Points on a hilly landscape, in no order, each with its height.
A climber steps from a point to whichever of its 2 nearest points has the largest rise for the distance, and stops where none of them is higher. Distance is the straight distance between rows; heights are no part of it.
Fuze height 1.82: [  9 -17 -23  -3  17  -8  -3   4  -9 -14  20   3  11 -14  -4   0  11 -11
 -20  -3   7 -16   6  -7   9   3 -13   5   1  -7   9   0  -5  -6 -15 -22
 -18   2]
guses height 2.80: [ 13  15  -1  13  -1  21  -8 -15  10   1   2 -13 -20 -15  -3 -24 -30   3
 -18  -2  11 -12   0 -18 -11  12  24  17  -1 -11 -20  13  -2 -11   0  15
   7  12]
Rap height 0.69: [ 26 -14  -9  18  -9  -1   0  19 -13   8   9   8   2  -9   1  -8   1   8
 -27  -5  14 -13  -4 -12 -12   2  -4  16 -20  -1  14   4  17  -1 -21   0
  -8   0]
rezod height 6.34: [-16   7   6   3  -3 -16  11 -14  -9  17  -8 -25 -27  -4   6  12 -11 -20
   8  10 -13  -6  22  -1 -10  -8   8 -12  15  -3 -14  11   8  -3   2  -4
   9 -16]
roz height 6.14: [ 10  12  14  -5  -4 -11 -10 -16 -10  -8  -3 -10   9 -35 -27   8   0 -15
 -10  33  -1   2  10  -5   2   5  29  -5  -4  -6   8  21  19   0 -18 -15
   7   5]
Pubog height 5.21: [-17  12   4  -1   0  16   7   8  15  16 -11   2  -7  27  10   7 -10  13
  23 -14  -2   9  -7  11  -7  -5  -4  -1   2  13 -13  -7 -14   1  23  27
  11   0]
doda height 3.14: [ 10   7   4   4  -6   9  -8  -3   6   2   1 -10 -26  -1   0 -23 -27  -5
  -7   3   3  -8  -7  -6  -5  13  23  11  -8   2 -18  10   3  -2  11  24
   3   5]
ziva height 3.76: [ -4  -9 -18  13   1  29  17  19  -4  18  -3  21   7  12   8  27   8  20
  -3 -21  -6 -11   8   2  -8 -15 -26  -4   4   0  11  -5   1   0  -5  10
  -5  -6]
zat height 4.61: [ -8   5   4 -17   6   3  -7  -9  11 -12  -6  -1  -3   6  -3 -11  -8  -9
  18   3  -4  12  -4   9  10  13  12   0   6   2 -15  -6 -16  -2  24   6
   1   7]
sas height 3.78: [  5   7  18  -8 -14 -10  -6   0  -2  10  -1 -17 -36   5  -9   0 -26 -12
   0  18  -4   1  -2   5   2   8  24  -3 -19  12  -5  19  15  14   6  18
   0  -9]
kiv height 5.81: [-10  -3  -2 -11  -5 -23  -4  -1  -8   0  -4  -3 -19  12   5   9 -11 -10
  14   5  -8 -10   1   5  10  -8   8  -9  -3  12 -12  -1   2  -3  22   0
   1  -3]
nus height 4.49: [  0  -4  -6  15  -5  11   7  17  -2  13  -9   3 -10   8  11   6  -5   8
  -7 -15  -3 -16   7   1  -7 -13  -8   4  -3   6  -5  -4   5  -5   5  11
   3 -11]
fup height 5.39: [-15   3  11  -9   8  -2   2 -15  15  -9  -3   9  18   5   0  -1  15   2
  19   1  -3  27  -5  13   1   4  -6  -4  16  -3   0 -13 -16   1   6  -5
   2   3]
Suso height 2.00: [ -3   0  16  -3  -7  10  22  10  12  37 -16  -4  -2  16  19   4   4  12
  26 -10  11  28   4  10 -18  -9 -10   3   7 -17   4   9  -9   6   5   4
   8   1]
seb height 1.93: [  4 -15 -19  13   1  -7  -2  19 -24   7   4   0  -3  -7  22  13   6  -3
 -20  -9  -3  -7  24 -18 -23  -6 -17   4  -2 -10  13  16  20  -6  -8  -7
 -10 -16]
Magur height 5.14: [ -6  10  19   1  -5  -3   9 -11   8  13  -4  -4   1   7  -1  16  -3   3
   2  14  -7   3  -1  14  -3  -5  -2  -6  -6  10   1  10  19   5  -2  12
  18 -10]
zik height 3.26: [  2  13  -1  18   4  13  -3  -8   1 -11  -3  -2   0 -15  -7   4 -11  -1
 -23   1  -5 -21   0   1  11  -6  -3  -2  -3  10 -12  -6   6  -2 -11  13
   9 -18]
gali height 3.65: [  8 -10  -1   4 -15   4   8  31   7  12  -3  13   7  17  14 -19  12  27
   7 -25  15  29 -18  -6 -16   2 -10   4  -5  -6  11  -4 -12  18   4   8
 -15  13]
vibul height 3.28: [  0  -6   1  11  -2   3   3  15  15   2   3  19  15  10   6 -18  22  27
   0 -20  15  33 -18  -6 -17   2 -17   1   8  -6  15 -12 -19  19  -8   3
 -17  10]
pufa height 5.08: [ -6   7  18  -5   2  -4   4 -18  14  -2   0  14  23   4  -1  -5  13   7
   6   8   2  29  -7  11  -6   0  -5  -1   2   5   5   0  -4   9  -4   3
   8   3]
zafe height 5.74: [  1  -2  14 -14  -6   6  -1  -5  -1  27   3 -22 -37  14  12 -15 -13 -12
  30  -5  13  22   2   6  -5   9  12   8   4 -18  -6  13  -9  10  17  -5
  -6  13]
Busu height 3.56: [  2  -2   9 -20  -5 -17 -11   8  -2 -24   8  14   8  12  -7 -15   6   6
   6   3   3  24 -14   3   6  13  11  -5 -15  17   0  -3 -10  19  16   4
  -9  16]
fomum height 3.77: [-15   6  -7  -4  -5   0   1  15   0  -3   1   7  -8  29   7  13  -7  12
  21 -14  -6  -4 -17   2   7 -13  -2  -8  -9  24  -8 -15  -8   6  26  22
   3   6]
taba height 4.09: [  5   9  10   4   4  11   4 -18  14  18  -5 -12  -8  -5   5 -13 -10  -1
   8   6   8   9   4   0  -9   5  10  10   7 -16  -9   7   0  -5   3   3
   8   6]
Kar height 4.95: [  6 -11  11 -14   3 -15  -2 -11   0 -14   9  10  25  -3  -4  -6  24   2
   7  10   5  23  -8   5   1  11  -2   2   2 -11  16  -3  -2   5  -6 -20
  -5  12]
magu height 6.46: [-10 -12 -19  -7  -3 -26 -12  11 -10  -9  -2  -6 -16  11   8   0  -4 -23
   8  -3  -3 -17   6 -12   9  -6   5  -5   0   7  -9  -4  -8 -11  20 -13
  -7   1]
tuvi height 1.78: [  3  -7  -3   3  -7  19  16  23   8  28 -20   4   2  15  19   1   8  15
  24 -14   4  17   3   3 -13  -3  -9   4  12 -20   5  -4 -16  -8   4  -4
  -1  -1]
gakof height 5.41: [ 16  11   8  16  -6   3   4 -17  -5  18  -2 -27 -27 -16   1  -9 -21  -1
 -11  12  11  -1  16 -19 -23  -2  20   5   4 -15 -10  24  10  -6 -13   0
   9   4]
tebug height 1.87: [  3  -6  -3  -2  20  10  -8  -7  20 -29  10   5  15 -10  -6 -19  12   5
  -7  -5  12  19 -12   2  13  13  -2  11  14 -13   9 -17 -24   4 -14 -13
 -10  20]
bibub height 3.00: [  0   3  -7  18   8  21  11  -5   4  -4   4   9   8  -6  -5  11  -4   4
 -23 -10   0 -19   0   5  12 -11 -19  -3  -1   7   0 -13   0   2 -14  19
   4 -11]
Nug height 2.55: [  5  -4   0  -5  -4  12 -10  11  13  -4   2  -4 -14  14   9 -32  -9   2
  16 -12  10  20 -14  -3  -6  17   5  12   2  -8  -2  -7 -20   2  20  12
 -11  22]
vufu height 3.17: [-21   4  -7  -6   5  -5  -4 -12  -7 -14  -7  -5   1  -9  -3  16   0 -19
   1   3 -18 -20  10   4  11  -9   0 -15  16   6 -16  -7  -4 -11   8  -9
   8 -16]
zak height 3.39: [-11  10   7   6  10  14  14 -18  15  20 -10   0  17   0   5   8  10   0
  15  -1  -3   8   7  13  -7  -3 -13   2  17 -12  -2  -6  -3 -12  -3  -1
  13  -5]
Lur height 2.95: [  6 -14  -1   5   0  -1   7   9   3   4  14  17  28   8   2 -10  27  22
  -3 -12  11  27 -14  -5 -12   4 -21   5  -2 -12  25  -6  -2  13 -16  -4
 -19   9]
buke height 2.25: [ -3  17  15   7   2   0   3 -22  -3   0   0   5  22 -17  -8  22   7  -3
  -9  15 -16 -11   6  12   4  -6  -9  -9   7   0   5  13  23  -4 -20   1
  17 -14]
tobor height 5.47: [ 16  21  15  13  -8 -10  -2 -16  -4   4  -3 -15  -4 -28 -18   8  -7 -10
 -12  28  -4  -1   6  -4  -8   1  18  -2  -5  -3   7  24  22  -5 -24  -4
  10  -6]
lepi height 1.01: [ -5   4  -7   5  15   7   5 -16   2  -2   4   1  16 -16  -5  10  10 -11
  -4  -1  -4 -13   9   3   6  -2 -12  -1  16 -11  -5  -6  -3 -16 -11 -14
   2  -9]
finem height 1.09: [ 16 -25 -21   9   3  13  10  32   4   3   8  12   6   4   3 -19   4  16
 -16 -22  19  -1  -8 -10   4   8 -11  11  -8  -9  16 -11 -12   8 -14  -5
 -21  17]
ruken height 2.87: [ -9  -2  -6   4   4   8  10   5   7  -1   7  16  17  19   1   3  16  19
   4 -15   2  12 -12   3   2  -5 -16  -4  -1   6   7 -17 -10  11   2   9
  -5   5]
kog height 2.99: [ -8  14   8   1   3  14  -9 -10   0 -26  -6   5  10 -15 -17  10  -8   1
 -19   8 -12 -18  -2   8  25  -4   3 -11  -8  19 -12  -4   6  10  -5  14
  11 -16]
funev height 5.19: [-14  15  14  -9   6  12   1 -12  18   1  -5  -1 -11  13  -2  -9 -15  -7
  15   2  -5  16  -5  13   1  10   9   3   2   6 -19   5 -11   1  24  25
   5   0]
bal height 2.38: [  1   1  14   3  -4  -1  13  -2   4  24   6  13  28  12   6   6  22  20
   4  -1   3  24  -6   6 -21  -7 -23   0  -3  -6  23  10  12   9 -14   5
   2   0]
sotu height 0.87: [ -8  -6 -16  -3  14 -10   0  -9 -10   0   6  -7   9 -15   5   8  12 -19
  -2  -1  -5 -13  15  -8  -6   2  -9   1  20 -14   0   1  -5 -19  -6 -26
  -7  -6]
zus height 1.57: [ 21  -1  -7  11   4   2  -3 -10  -1  -3  13  -2   7 -20  -5 -11   3   4
 -21   4  17  -6   0 -13  -2   5   4  16  -2 -14   4   5   6 -11 -21 -16
  -3  12]
pok height 4.32: [  3  -1   8  -6  -9 -20  -8  -6 -17  -9  -1  -4   3 -14 -13  15   3 -11
  -8  23 -15  -9   7   3   5  -2  10 -11  -7   8   6  11  22   1  -6  -7
   7 -14]
Zameb height 3.97: [  4   0  19 -19  -5 -17 -12   1  -6 -17   3  15  19   2 -20  -8  13   4
  -2  17   4  30  -9   4  -3  10  16  -5 -18  22  13   6  -1  22   3   0
  -2  12]
sipim height 4.81: [  7  11   3 -11   2  10 -20 -13   4 -24   3  -6  -3 -22 -19 -17 -17  -9
 -15  18   2  -7   0 -10  13  16  34   4  -4   0 -18  11   0   1   6   2
   3   9]
gizub height 4.28: [  8   7  -9   1   1   4 -19  -5   1 -25   2 -11 -17 -16  -7 -20 -21 -13
 -22   5  -1 -21   1 -17  10   6  24   2  -3   7 -22   3  -3  -3   4   2
  -1   1]
Pas height 2.54: [ -2  -3 -29   1  17  14 -11  13   8  -6  -3 -11 -12   1  -3 -13  -4 -11
   0 -12   6 -18   5  -9  11   4   0  11  16   0 -10 -17 -29 -14   2 -11
  -7   6]
sok height 2.47: [-14   9  -5   2   3  10   7  -5   6 -14  11  21  12  14  -8   8  13  20
  -7 -12  -4   2 -17   5  10 -11 -12 -12  -9  24   0 -16  -9  22   4  24
   3   3]
tules height 3.89: [  6   4 -11  11  -8  -5 -18   8  -7 -20  -2 -15 -30  -9   0 -21 -25 -11
 -22   2  -6 -22   1 -18   4   2  18   4 -13  18 -16   4   6  -1   6  14
  -1 -12]
subo height 5.83: [-12 -17 -20  -8  -6 -27  -5  21 -20   9  -4  -4 -14  14  15   8   5 -19
  22  -7   3 -10   9 -12  -4  -7  -5  -3   7  -6   2  -1 -12 -18  20 -18
 -11   4]
mutol height 6.10: [-14  17   5   5   8  29   3  -5  24  10 -11   4  -1  16   3  -6 -13   4
  10 -13  -3   9  -5  10  -5   3  -1   7   5   9 -18  -8 -15  -2  15  33
   9  -3]
Kito height 5.30: [ -9   0  20 -23  -5 -22   6  -9  -4   2   3   5   5  13  -2   8   9   2
  22  14   0  26  -4  16   3   3   4 -11  -5   7   6   6   0  15   9  -3
   4   5]
gur height 2.90: [-17  10   4  -7   3  -4 -11 -11 -12 -26  -8  -4   9 -25 -13  12  -2 -15
 -12  11 -18 -22  15   0  18  -7   8 -19  10   5 -17   2   6  -3  -2 -10
   8 -18]
besu height 3.69: [  9 -11 -12   1  -5  -4  -2  17  -2   0   3   4  -5  12   5 -11  -3   1
  -3 -10   5 -10  -7  -5   4  -1   1   6 -11   7  -5 -11   1  -3   9   0
  -8   7]
Ker height 4.43: [  4  -3  16 -17   1 -10  -9 -10  -6 -17   1  13  33 -11 -20   0  18  -2
  -3  22   2  20  -2   5   6  10   9  -2  -9   6  14   5   8  12  -8 -14
   4   9]
zilup height 4.88: [ -9  -2  -8   9  -5  13  10  21  -1  26 -19   2 -11  14  16  14   0   6
  13 -13  -5  -9  13   4 -12 -14  -7   0   9  -2  -7  -2  -6 -14  10   2
   6  -9]
pavak height 5.80: [-16   7  28 -18  -2 -12  14 -12   9  19   3  -2 -10  20   7   9   3  -1
  29   4   9  37  -3  19  -8  -1  -5  -8   2   2   4  10  -8  19   9   1
   3   3]
reku height 2.43: [ -5  26  20   5  -3  -5   1 -21  -1  -4  -9 -10   6 -28 -15  15  -6  -9
  -7  24 -17  -9  13   6   6  -2  10 -14   8   0  -3  17  20  -2 -18  -1
  19 -20]
reko height 1.64: [ 11  -9 -10   3  16  12  -5  -6  14 -12  12  -5  10 -11  -2 -17   7   6
  -7  -5  15   2  -5  -5   8   9   1  15  11 -21   9 -10 -15 -10 -15 -24
  -8  17]
pav height 2.02: [  1 -16 -24  -2  16 -11  -8   2 -20 -15  19   6  11 -15   4  20   8 -15
 -24  -4  -3 -18  15  -8   0   0 -25  -3   0  -2  15   4   8  -1 -15 -13
 -19 -12]
Bape height 2.42: [ -1   0  -1  -8  11   6  -2  -4   5 -30   9  17  23  -3 -16  -4   9   3
 -15  -1   4   5  -8   4  23   4   1  -3 -10  13  -1 -14 -13  15  -4   4
  -2   8]
nago height 3.49: [-18  14   1  -4   9  12  -2 -15   9  -9 -10  -1   5   0  -6  13  -5  -8
   6   0 -14 -12   3  13  15  -7   2 -10  10  11 -20 -11  -6  -7  13   8
  14 -11]
kegun height 4.92: [ 13  18   6  14  -6  -8   0 -21  -9  -3  -2 -27 -21 -26 -10  -2 -20  -9
 -14  24   0  -2  14 -21 -17  -2  25  -2   6  -6  -7  24  16  -7 -23  -1
   9  -3]
fanog height 5.92: [  1   4   6   7   0  -5  12 -12  -6  27  -5 -26 -29  -8   8  -3 -13 -13
   6   8   1  -2  22  -7 -19  -7  13  -2  12 -15 -13  16   6  -5  -2  -8
   8  -4]
luv height 2.94: [  5  -6  -1   1 -12 -10  -1   9 -10  -5   6   7  -3  16   0   8  -1  12
  -8  -3  -7 -13 -13   2   6 -10  -4  -4 -21  24   3  -6  14   7   4  15
   0  -3]
niref height 1.83: [ 22   0  -7   5   1   3 -10  -4  -2 -17  10   2   5 -20 -14 -12  -4  -2
 -28   7  12 -12  -8 -10  10  10  12  13 -15   4   0  -1   4   0 -18  -6
  -2   9]
buguz height 0.51: [ 18  -4   2  12  -6   7   7   8   1  17   1   4   6  -3   5  -8   0  11
 -11  -3  12  -3  -3  -5 -10   1  -2  13 -11  -3   3   3  13  -3 -11   3
   1   2]
Lomi height 3.13: [-15   4   6  -5   3  -2  12 -16   1  12  -4   3  12   5   3  21   9  -2
  18   0 -11  -2   3  15  -1  -8 -13  -7  12  -3   0  -5   4 -10   5  -4
   9  -6]
pom height 4.50: [ -3 -14   5 -10   5 -14  -1  -1   6 -15   7  10  19   5   3  -5  29   6
  18  -3   6  30 -13   4  -3  10 -11   1  17 -17  16 -15 -11   4  -5 -19
 -16  11]
kore height 4.55: [ 16 -11  -4  -3 -13  12   5  27   1  24 -14  -7 -18  12  21 -17  -4   7
  19 -14  11  10   2  -5 -12   1   5  11   2 -19  -1   1 -15  -3  15  -4
  -5  12]
Fogo height 7.08: [  1  -3   5   1  10   7  -1 -14  17   3  -3  -5  10  -5   4 -13  12   2
  16   0   9  17  -2   2  -5   8  -2  10  19 -23   6 -11 -10 -10  -3 -15
   0   9]
medul height 4.10: [  5  -4  -7   3   4  -2  -3  -3   0  -5   3   0   3  -3  -2  -4   1  -5
  -7   0   1 -11  -2  -1   9  -2   1   2  -2   2  -7  -7   2  -6   1  -6
  -1  -1]
dar height 2.09: [ -6   4   6  -2   4   1   3 -15  -8  -8   9  14  25  -6  -8  27  14   3
  -5   7 -16 -12   0  12   8  -6 -16 -11   0   7  10   4  18   3 -11  -1
   7  -9]
dud height 0.88: [ 20 -19 -18  10   3   5   7  18  -6   1  14  15  10  -4  -4  -5   5   9
 -26 -12  16 -13  -5  -8   3   4 -13  11 -16  -1  17  -5   4   5 -22   2
 -18   7]
foz height 2.69: [ -7  -1 -12  14   6  21  16   2   6  -3   7  18  10   7  -8  11   7  19
 -19 -15   1 -12 -11   3  14 -13 -20  -8  -6  16   6 -18  -6  17  -8  30
   0   2]
lerer height 3.58: [  2   4  -3  12 -10  -4 -14   5  -9 -20  -2  -7 -18  -6  -5  -5 -17  -3
 -23   0 -11 -24  -5  -6  12  -6   4  -1 -17  25  -6  -3   9   4   1  16
   3 -22]
foso height 3.48: [ -1  -9 -12   4   6  12  12   4  -7  16   5  18  17   4   9  28  13   9
   1 -14  -6  -9  11   3 -11 -10 -30  -3   8  -7  17   0  13  -5  -5  -3
  -9  -7]
bazam height 4.90: [ -4   9   5   1   2   4   1  -8   7  16 -11 -18 -31   6   5  -5 -24 -13
  11   2  -5  -8   9   1  -6   0  15   1   4   0 -24   8  -1  -4  19  14
   4  -6]
vokap height 6.09: [-14   6   3  -9  15   6  -1 -22  17  -7  -9  -3  12  -6  -2  -1  10  -7
  22   3  -3  13   2   8   6  10   3   4  25 -14  -5 -17 -20 -11   3 -13
   6   3]
biz height 6.24: [ 11  -9   8   2   0   0   7  -8   5  15   1  -1  15  -4   8 -11  15   7
  10   3  14  20  -2  -1 -13   3  -8  11   7 -25  14   3   3  -6 -10 -14
  -4   9]
gotof height 2.74: [ 16 -15 -10  -5  -8 -16 -12  14 -17 -19  13   9   2   2  -8  -3   3  -4
 -19   3   0 -16 -12  -6  14   1   3  -1 -24  17   7  -5  10   4  -6  -4
 -11   2]
bidi height 5.59: [  4   3  19  -4   1  -8   7 -18   4  12   3   3  21  -3   0  -1  15   2
   7  17   5  24  -2   8  -9   3  -7   2   0  -9  15   9   9   1 -15  -7
   6   4]
nitot height 3.04: [  0  -6 -24  -3   3  13 -10  29   9  -1  -8  -4 -11  17   3 -16  -4   1
  18 -17   7  -3  -3  -7   7  10  -3  11  11  -3  -1 -22 -30  -9   8  -8
 -11  13]
zaro height 3.12: [  9 -11  -6 -16  -6 -19  -9  15  -9 -23  14  15  10  15  -7  -7   7   3
  -4   0   3   2 -17  -3  17   5   6  -4 -24  18   5 -12   1  14   5  -3
 -12  15]
rozu height 5.32: [ -9   5  11 -11  -4  -8   2  -2   3  11  -5 -10 -28  16   2   6 -21  -8
  16   4  -5   1   0  10   5  -1  12  -6  -8  10 -16   5   4   5  22  16
   5  -5]
volem height 6.29: [ -7   1  20 -13  -2  -2   7 -10   7  22  -4 -12 -18  13  11  -6  -4  -5
  31   0  11  33  -1  13  -7   6   2   4   6 -14   0   6  -9   9  10  -4
  -2   7]
Sos height 1.17: [  7  11  -1  10   8   0  -1 -17  -5 -11   7   1  15 -29 -11   8   5  -9
 -19  11   0 -13   9  -4   3   1  -4   1   5  -9  -1   8  12 -11 -24 -14
   3  -7]
Lon height 4.14: [ -5  14   3  19  -9 -11  -4  -6 -13 -12  -4 -18 -14 -16  -4   3 -13  -3
 -17  10 -21 -17  10  -7  -1  -9   1  -9  -6  12   0  14  18  -5  -9   5
  11 -33]
zume height 2.48: [ 16  10  -9   6   6  20 -12 -14  11 -14  10  -9  -6 -19  -6 -25 -20   3
 -21  -3  15  -9  -5 -15   3  14  19  17  -1  -9 -13   1  -9  -8  -6   1
   1  18]
munum height 4.06: [ 16 -13  -6   0 -21   9  11  38   1  18  -9   5  -5  18  22 -18   0  17
   9 -22  13  15  -8  -5 -10   0  -1   8 -10 -10   5   0  -8   8   9   4
  -9  14]
pobif height 4.11: [  4 -12 -21  21  -3  28  16  30  -1  14  -8  17  -5   6  10   8  -2  14
 -17 -22   1 -14   8   0  -4 -12 -14   3  -3   2   4  -7  -4  -1  -7  13
  -5  -6]
nima height 5.13: [  8  -7  -5  -8  -6   3  -6   8  -2  21  -8 -19 -33  10  14 -18 -11  -8
  27  -7   9   6   8  -6  -8   4  12   6   8 -19  -4   1 -15  -6  21  -9
  -6  16]
ziliz height 2.64: [ 10  -1   9   3  -2  -5   4  -4   3   7  12  19  33   4  -2  -5  24  14
  -8   3   9  26 -13   1 -15   0 -14   4 -10  -1  24   2   7  12 -22   0
  -5   6]
boki height 1.36: [ 15   8   2  13   9   7   2 -19   5  -1   9   8  25 -22  -9  -1  10   2
 -18   9  12   1  -2  -5   1   5  -6  14  -1 -16  11   6   9  -9 -30 -11
   2   6]
povir height 2.19: [ -1  -5  13   2  -9   9  22  10   3  36  -6   7  16  15  16  12  14  20
  13  -8   2  16   2   9 -21 -12 -21  -1   2 -15  14  12   9   3  -5   1
   5  -1]
Pagod height 4.01: [-14  11  -7 -13  12  13 -10  -5  12 -20  -7   2   0   7  -8  -2  -8 -11
  12  -5  -8  -5  -2   8  21   6   7  -3   9  10 -22 -18 -22  -6  19   7
   3  -1]
Safep height 2.40: [ -7 -11  -1  -7  -4 -24   4  -3 -18  12   2  -2  -4   3   8  16   6 -10
   9   4  -9 -10   8   2  -7  -8  -8  -6   4  -4   4   5  13 -10   6 -10
  -1  -7]
revit height 3.47: [  6   5   9   2 -12  -4  -6   6   0   4  -7 -11 -33   7   0  -9 -30  -4
  -6   4  -6 -12  -6   1  -1   5  16   3 -20  16 -13  10  12   6  15  28
   4 -10]
fonun height 2.07: [ -9 -14 -14  12  -2 -14  -2  15 -22   6  -3  -9 -15   2  19  10   4 -10
  -8  -6  -8 -11  20 -15 -17 -10  -9  -2   1  -4   2  11  14 -11   5  -5
  -1 -16]
beri height 3.57: [  2 -11 -11  -5   1   0  -8  28   9  -8  -1   0  -2  19   7 -16   6   9
  22 -16  11  19 -17  -5   1  10  -7   5   9  -7   6 -24 -23   3   9  -5
 -18  21]
labif height 2.88: [-17   1   8 -17   6 -12   8 -21  -7   0   0   6  23 -10  -2  22  16 -13
  12   8 -18  -4   9  14   8   1  -7 -10  17 -10   3   0   5 -10   1 -18
   6  -4]
mozim height 4.12: [ -1   8  22  -8 -17 -15   1   2  -3  13  -2 -16 -31  11  -7  20 -17  -4
   3  19  -9   0  -3  11  -1  -2  10 -13 -24  17  10  16  22  15   1  10
  13 -18]
moko height 5.55: [-22  20  22  -7   2   3  12 -20  16  13 -10  -6  -5   8   1  21  -9  -3
  12  11 -13   3   3  22   3  -5   0 -13   6   8 -11   7   8   4   9  13
  23 -10]
biru height 4.42: [ -2   7  13   4 -13 -16  -2  -2  -8  -1  -5 -13 -20   1  -4  13 -14   1
  -5  15 -20 -14   2   6   1  -9   3 -11 -12  20   3  13  21   3   3  10
  12 -25]
fosan height 3.32: [-12   1  -2  -6  -7 -11   6  12 -10  -8   9  12  -3  25   4  20   5  19
  14  -6  -9  -7 -21   2   5 -18  -6 -10 -16  24   1  -5   9  11  17  15
   3   5]
nefol height 2.46: [  4 -22 -18  -5  -4 -29 -16  17 -24 -19  16   9  -1   7   2   7   8 -11
 -15  -2  -2 -20  -2 -10   8  -5  -8  -3 -17  11  12   3  11  -1   1 -11
 -16  -4]
bok height 4.05: [ -9  -7   0  -6   0 -18  -6  16   6 -15   6  10   7  17   5  -4  21  16
  27 -12   6  30 -19   1  -4   4 -11  -6  13  -3  11 -21 -22   9   9  -6
 -18  13]
kotud height 5.44: [  5  12  11 -13   0  -1 -17 -18  -5 -18  -3 -11   1 -33 -29  -6 -12 -12
  -9  29   1  -1  13 -10   8  11  39  -3   1  -4  -9  18   9   2  -4 -10
   5   8]
nedas height 2.10: [ 12   3   3  -7   1   4 -15  -3  -2 -26   4   9  15 -13 -20 -12  -2  -2
 -21  11   5   0 -11  -2  19  12  18   4 -18  16  -2  -3   0  11  -6   3
   2   7]
Nub height 3.21: [ -5  -6  -6   1   7   7  11  -2   2   7  10  17  27  10   2  16  22  14
   8 -12  -4   6  -4   5  -3  -6 -24  -4   5  -4  18  -9   4   1  -7  -1
  -8   2]
Renup height 1.34: [  6 -17 -21   8   4  22  10  36   9   9  -4  12   5  13   6  -8  10  19
   5 -23  10  12  -8  -6   1   7 -13   6  10 -17  19 -16 -24   4 -11 -10
 -20  12]
tir height 3.23: [ 12   2   6   7 -17  -5  -9  12  -6  -5  -2   0 -12   6  -5  -2 -14   8
 -16   0  -6 -14 -16   1   0   1   8   2 -29  27   3  -1  18   9  -2  23
   4 -11]
kofim height 4.51: [  3   4  -2   6   3   1   0  -7   4   8  -8 -10 -12  -4   4  -6 -10  -8
   3   2  -2 -10   7  -1  -4  -2   9   2   6  -3 -17  -2   2  -9  10   1
   5  -4]
mibur height 2.14: [  8   1 -23   3  18  18 -13   1  13 -17  10 -11 -11 -15  -4 -24 -15  -7
 -18 -12  11 -19  -2 -12  13   9  12  12   7  -3 -12  -8 -26 -10  -4  -7
  -7  16]
kunu height 3.98: [ -6  10   8   3 -10 -15 -15  -3 -21 -24  -5 -11  -1 -24 -17  13  -5  -7
 -16  21 -25 -17  11  -3   8  -8   7 -17 -10  16  10  16  20   2  -9  -3
   9 -30]
godu height 4.44: [-11   4 -10  -4   0   6  -1  14   5   5  -9   1  -6  25   6   4  -7   4
  28 -14   0   3  -6   3   3  -1  -3   1   6   8  -8 -20 -18  -7  23  11
   1   4]
buv height 2.93: [ 17 -10 -12  -3  -4   9 -11  18   8  -1   5  -9 -17   4  11 -34 -13   2
   1 -13  14  -3  -7 -12  -1  14  12  15  -5  -9  -1  -7 -13  -5  13  -4
 -10  25]
dulu height 5.97: [-21  14  14   2   3  -3  15 -17   5  26 -14 -18 -18   2   5  21 -11 -11
  15   5 -15  -9  16  13  -7  -9  -1 -13  17  -1 -15   5   5  -7   6   4
  18 -17]
gitir height 3.71: [ -3  12  14  11   6  22  13 -11  22  27 -15  -4   8  -2  10  -6  -2   6
   9  -1   7  16   6   6 -15  -4  -6  13   9 -16  -3   3  -2  -5  -3   8
  14   1]
Gane height 2.62: [ -4 -10   4 -17  -3 -29   2 -16 -20   3   4   0  10 -12  -2  13  12 -19
   7  16 -11  -6  11   2   2   3   1  -8   6 -10   7   8  12  -8   0 -24
  -2  -3]
rinud height 1.58: [  5 -12 -15   7  -7  23  15  32   2  20 -10  16   7  17  15   5   8  18
   9 -22   2   6   2  -2  -8  -5 -14   1   4 -12  11  -7 -15  -3  -2  -4
 -10   2]
bol height 2.73: [ -5  13   8   1  10  16  -3 -16   4 -22   0  15  29 -16 -21   6   4   0
 -21   8   0  -2  -2   8  24  -1  -2  -6  -7  11  -5  -6  -1  12 -15   9
  10  -2]
fen height 2.21: [ -1 -11  -3   4 -10 -28  -3   6 -20   9  -3 -14 -24   4  11   0  -3 -13
  -1   6  -4  -9  11 -10 -10  -9   5  -4  -6   1  -3  13  13  -5   8  -6
  -2  -9]
ledo height 4.76: [-10   6  13   3  -9  -5   9   0  -1  10  -8  -7 -18  15   5  21  -9  11
   4   3 -15 -15  -4  12  -4 -16  -9 -10  -7  19   1   8  20   4  10  14
  19 -16]
pama height 2.22: [ -7 -11 -13  -7   3 -18  -5  -3 -19  -8  11   9   9  -2   4  23  12 -10
  -3  -1 -12 -16   8   0   1  -6 -17  -7   1   1   9   3  12  -8   1 -13
  -8 -11]
tuza height 2.65: [-11  17   8   0   1  -8  -2 -22 -11 -21  -9 -17   1 -35 -13   6  -9 -20
  -9  21 -15 -14  21 -10   5  -5  17 -16  17  -2 -17  15  11  -4 -11  -8
  11 -18]
Mugok height 3.30: [ 16  -8 -16   4  -1   1 -11  12   2  -9   7  -6 -15  -3   4 -25 -13  -4
 -14  -8  11 -17  -4 -14   5   8  10  12  -9   4  -9  -5  -3  -4   5  -3
  -7  12]
rumem height 1.61: [ 12 -17 -22   6  21   7   1   5   0  -1  14  -3   8 -16  -1  -8  10  -1
 -14  -8  12 -11   7 -10   0   6 -11  15  13 -23  12   1 -12 -14 -19 -28
 -19   9]
Fito height 2.12: [  2  -4   0  -4   9   1  -5   0  15 -25  10  12  16   3  -5 -17  12   7
  -3  -7   9  19 -13   1   9  10  -2   5   0   5   4 -17 -18  12  -2  -1
 -10  13]
vedi height 4.79: [ -3  -4  11 -16  -6 -20  -1  -8 -10  -5   1   4   9   3  -8  14   9  -3
   7  17  -8   2  -1  11  10   0   6 -10  -9   9   2   4  13   4   6  -7
   7   0]
vib height 5.31: [-10  -8 -12  -2  -6  -6   4  21 -11  24 -14  -5 -17  14  16   8   1  -8
  23  -9   0  -7  15  -4 -12 -10  -5   0  12  -9  -3  -2 -11 -17  17  -9
   1  -3]

For each start below, name the point where the climber stops.
buke | mutol
pav | magu
sotu | magu
sok | magu
Rap | volem
buv | magu
bal | volem
